Each row is a point on a landscape with many valleys, with its height.
From any point a ball rolls to the lowest of the 2 points nearest to it. It stops when none of these is lower. Distance is the straight distance between rows; heights are no part of it.
<257> height 5.45: [-10   7   1  -3 -40 -11 -30  -3   7  -3  50  -6   5  42 -52 -26  39  31
 -64  64]
<553> height 4.53: [  6  17  22 -52  26  14 -35 -34  45   9 -38   2 -28 -53  -6   4   4 -20
  24 -54]
<972> height 5.46: [-22  27 -29  41  20  -3  45 -44 -23 -44   7  14  21  18  -8 -17 -28 -17
  41 -32]
<1018> height 7.17: [  6  20  -1  23  70  17  26  35 -40  18 -34  24  16   1  19 -50  20 -17
 -45   5]
<275> height 4.86: [-42   7 -14  -4  -8 -25 -14 -14   2  -1  29  -6  -2  21 -53   6   2  21
 -67  26]
<22> height 6.76: [-11  -7 -16  11 -53 -18   0   3   2 -23 -16 -29   4 -24 -17 -16   7 -14
  29  45]
<161> height 4.60: [-32  13 -38 -17  -4  41  15  -1 -44  -4  39 -23 -18   9   2 -19  44  71
 -30   5]
<184> height 7.42: [  7  49  -8   8  49  15  30  29  10  12  18  21  44  19  27 -55  11  -9
 -44  -5]
<362> height 5.41: [-43 -37 -34 -22  13  49 -30  15  52  33  33  26 -39 -14 -14   7  10  15
  37 -60]
<496> height 4.74: [-12   4 -17  11 -10  38 -47 -28  77  29  28   8 -40 -25   7  -7  24   1
   2 -26]
<119> height 6.67: [-67 -22 -40  -9  18   5  37  -3 -38 -19  17  22   2  15 -44  34 -20  33
  -8 -33]
<383> height 3.10: [ 34 -40  -2 -39 -53  -7   3  61  20  21 -23 -17 -15 -12   9  -5  26 -17
  15  50]
<157> height 5.33: [ 14 -10  22 -19 -46 -35 -23  27  -1  -3 -21   4   7 -11 -51 -29  31 -31
 -12  79]
<111> height 6.53: [ 30  33  14  21 -43   3  39   4  28 -60   3   3  36 -14   3 -31  33 -36
   8  44]
<688> height 5.01: [  6  13 -19  -3 -15 -21  42  22  16 -24   9  -2   0  19   9 -16   7   5
 -39  28]
<807> height 4.42: [-24 -29 -30  23  31   5  37 -26 -42  -5 -13  33 -13  47  21  66 -45  -1
  26 -46]
<483> height 3.53: [  1 -17  26 -39  43  21 -48 -25  -6  30 -36  -2   1 -54   3  25 -19   2
  45 -68]
<132> height 3.31: [-34 -12   0  21  12  -1 -23 -22  34  13   3  16 -21  -8 -14  56 -45  -4
  27 -54]
<781> height 5.48: [  5  -6   5  14   5 -27   5  16  12  18 -10  -4 -29  19  12  22 -10   5
 -46  21]
<379> height 2.14: [ 39  25  58   5   8 -27  14  16 -14 -21 -19  30   9  30 -35 -11  14 -36
 -68  53]
<834> height 5.93: [ -3 -11   4  28 -61  -1 -44  -5  30  -2  23  -5  -1  14 -32 -15  40  -6
 -32  82]
<417> height 3.30: [-12  32  -5  18  26  -1   0  29 -11   3 -14  18  45 -26 -13 -81  18 -30
   0  13]
<569> height 8.98: [ 17 -28 -22  17 -40  -7 -13 -26  19  -2  28 -29 -30  17  14  16 -22 -11
  92 -53]
<127> height 3.04: [ 24  -8  21 -45 -23   2 -83  11  32  41 -32   1  -4 -49 -22 -27  32 -36
  22  32]
<809> height 4.21: [-31 -19   1   8  10 -31 -31   8  -9  44   7  18 -25  33 -59  -1   4   9
 -60  27]
<952> height 5.60: [-35  -6 -52  -7 -25  44  13 -17 -31 -21  61 -25 -19  29  -1   5  30  69
  33 -11]
<783> height 9.23: [ 18 -19   9 -10  -4   5 -25 -30  16   3  10  -2 -23   9  10  44 -47  -7
  99 -80]
<121> height 5.19: [-30 -66 -23  31   6  18  13  -5 -47 -13  -7  17 -23   6 -15  17 -13  -4
  65 -31]
<710> height 6.41: [ 50 -20  59  19  15   4 -15 -24 -48  -6 -28 -20  18  -2  44  39 -11  16
 -16  28]
<155> height 2.78: [ 32  33  56  10  13   5  20  39   5 -19   1  46  37  37 -20 -53  36 -42
 -66  33]
<550> height 6.73: [-52 -33 -28 -28  -1  29   8  -6 -14 -13  58  23  -5  31 -38  54 -32  59
  25 -37]
<819> height 6.36: [-44  -7 -48  29 -33  -3  17 -18 -13 -47  11  -6  14 -19 -24 -37   9 -14
  48   8]
<75> height 5.89: [-43  14 -40  13  -5  -2  42 -28 -14 -45  35   0  19  12 -26 -17  -6  10
   9 -16]
<104> height 5.12: [ 50  22  56 -47  19   2 -55 -28  47  10 -30  -7   7 -53  24  14  -7  -8
  -8 -28]
<599> height 6.30: [-56 -16 -34   1  45   7  33   4 -55  11 -22  35  -7  24 -22  28 -25   7
 -40 -25]
<188> height 3.23: [-36 -39 -20 -14  -6 -26 -37  26  -1  56 -10   6 -29  -9 -46 -12  12  -1
 -18   6]
<841> height 2.79: [ 23  55  31  20  37 -22  32   0  -1 -26 -34  26  32  25  -4   2  -7 -41
 -69  28]
<852> height 4.39: [-57 -50 -44 -17  -3  15 -20  31   6  44  10  12 -28 -16 -32  -2   5  28
  20 -22]
<190> height 3.42: [ 59  22  79  -3  16  22   8  43 -36 -25 -25  38  44  -4 -14 -45  41 -45
 -29  33]
<535> height 7.08: [-17 -11 -37 -21 -51 -21  -8  12  28   3  21 -21   0 -15 -29 -12  11   2
  -8  38]
<152> height 5.96: [ 42   5  64  27 -27 -12 -21 -13  41   0  -8 -22  -3 -12  26  41 -17 -10
   0  26]
<645> height 4.20: [-26  15  -8  29  15  28 -32 -41  77  29  35  21 -30  -1  -2  38 -16   5
  -5 -55]
<986> height 1.64: [ 40 -36  16 -52 -30  -6 -53  59  40  59 -27   7 -19 -22  -9 -16  36 -26
   3  42]
<371> height 5.58: [ 68   9  79 -13   4   3 -42 -19  46  19 -15 -18  18 -22  41  53 -18  10
 -10 -11]
<94> height 2.15: [-10  -6  33 -15  21 -13 -18 -23   0  17 -24  -7  -3 -28   0  57 -57   4
  40 -60]
<537> height 3.81: [-22  22 -14  10  32 -31  49 -26 -24 -10 -30  14   4  29  20  47 -49  -7
 -10 -29]
<23> height 3.50: [ 52  21  27 -13   4 -18  57  32  -1 -25 -33 -10   8  -1  66  11 -11  -5
  -3  11]
<46> height 6.35: [ 41  11  49  48  23  -1   8  -8 -36 -22 -35  -4  13   5  30   1   7 -15
 -26  36]
<998> height 6.09: [ 20  44  39  50  31   2  14 -14  -5 -35 -28   4  43 -11  13 -34   3 -35
   1  24]
<525> height 8.73: [-11 -27 -50   6 -61 -13  14 -13  28 -15  53 -36 -25  22   8   7 -18  14
  65 -20]
<1035> height 2.66: [ 35  -1 -10 -12  -8 -35  58  22   6  -3  -5 -18 -30  17  71  28 -29   3
  17 -16]
<1008> height 1.80: [-26 -18   4 -36  28  -3 -45  14  24  53 -26  21 -36 -26 -36  -3  -3 -16
 -16 -37]
<777> height 8.20: [ -3  45 -40  -2 -22  -5  41 -31   3 -45  66 -28  -2  42  35   2   3  46
  -8 -11]
<326> height 6.97: [-48  62 -32  31  61  34  18 -18 -21   6  31  19  47  19   1 -33  -7  11
 -30 -39]
<872> height 2.80: [ 11 -34 -19 -16 -14 -12   4  18  17  32  -8 -27 -40 -18  41  14 -17  10
  59 -32]
<879> height 2.22: [-15  24 -36   3   5  12   8  16 -13 -13  19   3  25   3 -10 -79  43   2
 -26  29]
<61> height 7.41: [ -5   5 -18 -45 -60 -11 -29  14  68  19  53 -27   2   3 -24  -8  17  29
 -33  38]
<246> height 4.10: [-30  -7 -26   3  20  -1   5  26 -57 -10 -45  11   6 -30 -33 -69  26 -20
   1  17]
<631> height 6.63: [-50  22 -38  15  53   8  30  -4 -40  -3  -1  19  16  20 -20 -16   5   9
 -56 -15]
<824> height 4.07: [ 58  24  40 -17 -11   0  59  50  -3 -38 -29  12  25   0  21 -20  14 -27
 -20  24]
<742> height 4.55: [ 40  38  15  -5  -6   6  58  45  23 -25  14  21  17  26  29 -24  20  -7
 -53  26]
<447> height 4.77: [-10  -8 -18  -1 -15   5 -36   3  20  48  43 -12 -38  26  -8   8  23  53
 -56  18]
<909> height 6.25: [ 38   6  43  35 -43 -11  13  -6  30 -48   4 -15   4  -1  12  11   5 -16
   1  50]
<460> height 6.94: [-16   3 -16   7  46  -9  26  23 -38  20 -21  24  -2  27 -22 -41  14 -17
 -70  26]
<946> height 5.77: [ 28  -6  38 -16 -69 -13 -44  31  49  11  -5  -1  13 -24 -40  -3  18 -38
   3  61]
<885> height 4.29: [-19 -43  15  11  24   3   5 -18 -74  -6 -37   1   6  -8 -17  43 -37   0
  72 -37]
<109> height 3.32: [ -5  36  13  14  23 -47  37 -14 -14 -10 -40   9  18  17 -10  24 -45 -19
 -45   7]
<1037> height 5.88: [-22 -14  -8  10  37 -20   2  14 -20  50 -32  15 -28  20  -7  43 -27   4
 -46  -8]
<641> height 6.78: [ 12  47   9  28  -5   1  22  13  35 -44  30  19  51  -1 -11 -52  27 -19
 -29  39]
<454> height 7.63: [  1  69 -20   5  31  -2  53 -12  12 -16  33  12  28  32  41 -15 -15  14
 -43 -21]
<634> height 5.30: [  4  -7  -6  29  23   7  23 -10 -61 -17 -28 -17  -6  -9  34  -7   1 -10
  43  -3]
<970> height 4.79: [ -5 -12 -22 -13 -11 -23  -6  40 -33   0 -25  13  10 -10 -40 -69  45 -22
 -24  71]
<881> height 5.81: [  4  38  17  48  16  -9  23 -53 -24 -50 -13 -12  31  -9  10 -26 -17 -30
  47  -5]
<209> height 7.96: [ 21  38 -13  38 -14 -15  44 -21  23 -45  39 -18  -3  34  47   6 -21  -6
   5   5]
<387> height 5.90: [ 36 -31  31  18  -1  -1 -16 -42 -62 -15 -19 -42   5 -16  38  16  -9   9
  43   0]
<484> height 3.11: [-27 -28   2 -37  44  -6 -10  23  17  55 -27  21 -32 -21  -4  38 -34  -4
  10 -68]
<437> height 4.78: [ 24 -24  50 -10  26  16 -65 -50 -18  30 -18 -33  22 -46  33  26 -16  17
   9 -40]
<633> height 6.02: [ 44 -13  53 -10 -73   0 -51  -6  34  -8 -13 -29  31 -44  -8  18   7 -22
  42  49]
<335> height 4.02: [  1  -5   2  -8 -27   6 -59   6  69  33   4   1 -16 -34 -11 -13  17 -28
  11   7]
<316> height 5.32: [ 28 -26  39 -20 -40   5 -52 -24   3  11 -14 -42  33 -60  14  10  -1   5
  56   4]
<283> height 5.64: [ 48 -32  44  15   2  28 -68 -14  -4  39 -18 -34 -11 -36  47  29  10   7
  19   1]
<1012> height 3.54: [-23  43 -34 -21 -11  30 -10   4 -33 -11  37 -19   4  11 -17 -57  65  46
 -34  36]
<83> height 3.94: [ 35 -38  -5 -38 -16 -16  13  51 -12  17 -31 -39 -21 -17  44   2   5  12
  32  17]
<64> height 3.99: [-40  -8 -32 -19 -18  21 -22  -1  10  30  53 -10 -35  16  -7  36  11  73
 -27 -24]
<693> height 4.31: [ 31 -13  31 -57 -10  11 -81 -17  12  36 -35 -25  27 -77  -4  -5  17  -6
  35  -5]
<156> height 8.44: [-18   9 -50 -31 -45 -17  38  -8  24 -20  58 -33  -5  26   8  16  -5  43
  11 -16]
<256> height 1.48: [ 11 -21 -21  -5 -12 -19  20  10  32  26  26 -21 -49  25  57  35 -31  24
  18 -30]
<277> height 3.27: [ -9 -28  10 -12  -4 -25  -6 -10 -24   4 -36 -26  -3 -36 -10  29 -35   1
  53 -18]
<862> height 7.80: [ 26  57 -10  42  31   0  51 -18   5 -30   8  17   9  32  66  -2 -27 -16
  -6 -14]
<312> height 2.87: [-23 -24 -45   1   0  17  23  -2   0  12  42  -9 -37  35  23  33 -19  47
   3 -37]
<212> height 4.75: [-33  -6 -30  21  41  16  30   3 -55 -16 -31  13  -6 -11  -7 -32   0 -14
  17 -19]
<586> height 6.14: [-35 -45 -28 -16  11  47  -7  -7  34   7  57  37 -18  15 -20  39 -19  26
  52 -51]
<340> height 4.11: [ 54  -8  61  -6  18   5 -16  24 -71  -9 -48  16  25   3  -4 -24  38 -19
 -30  51]
<221> height 4.96: [-29  -2 -33  29  25   9  45 -41 -43 -47  12  46   0  53 -10  32 -51  -6
  39 -58]

Where does a ball stop that starts at each point below?
<1037> -> <256>
<525> -> <599>
<111> -> <94>

Call two points neighbours if one is among the 2 nearest of the other. Go from one point of each pair to the other, from neighbour to neighbour, staying as low as possible. Name the highest point that can't be avoided.
<94>, <256> -> <496>
<256>, <986> -> <83>
<1008>, <94> -> <484>
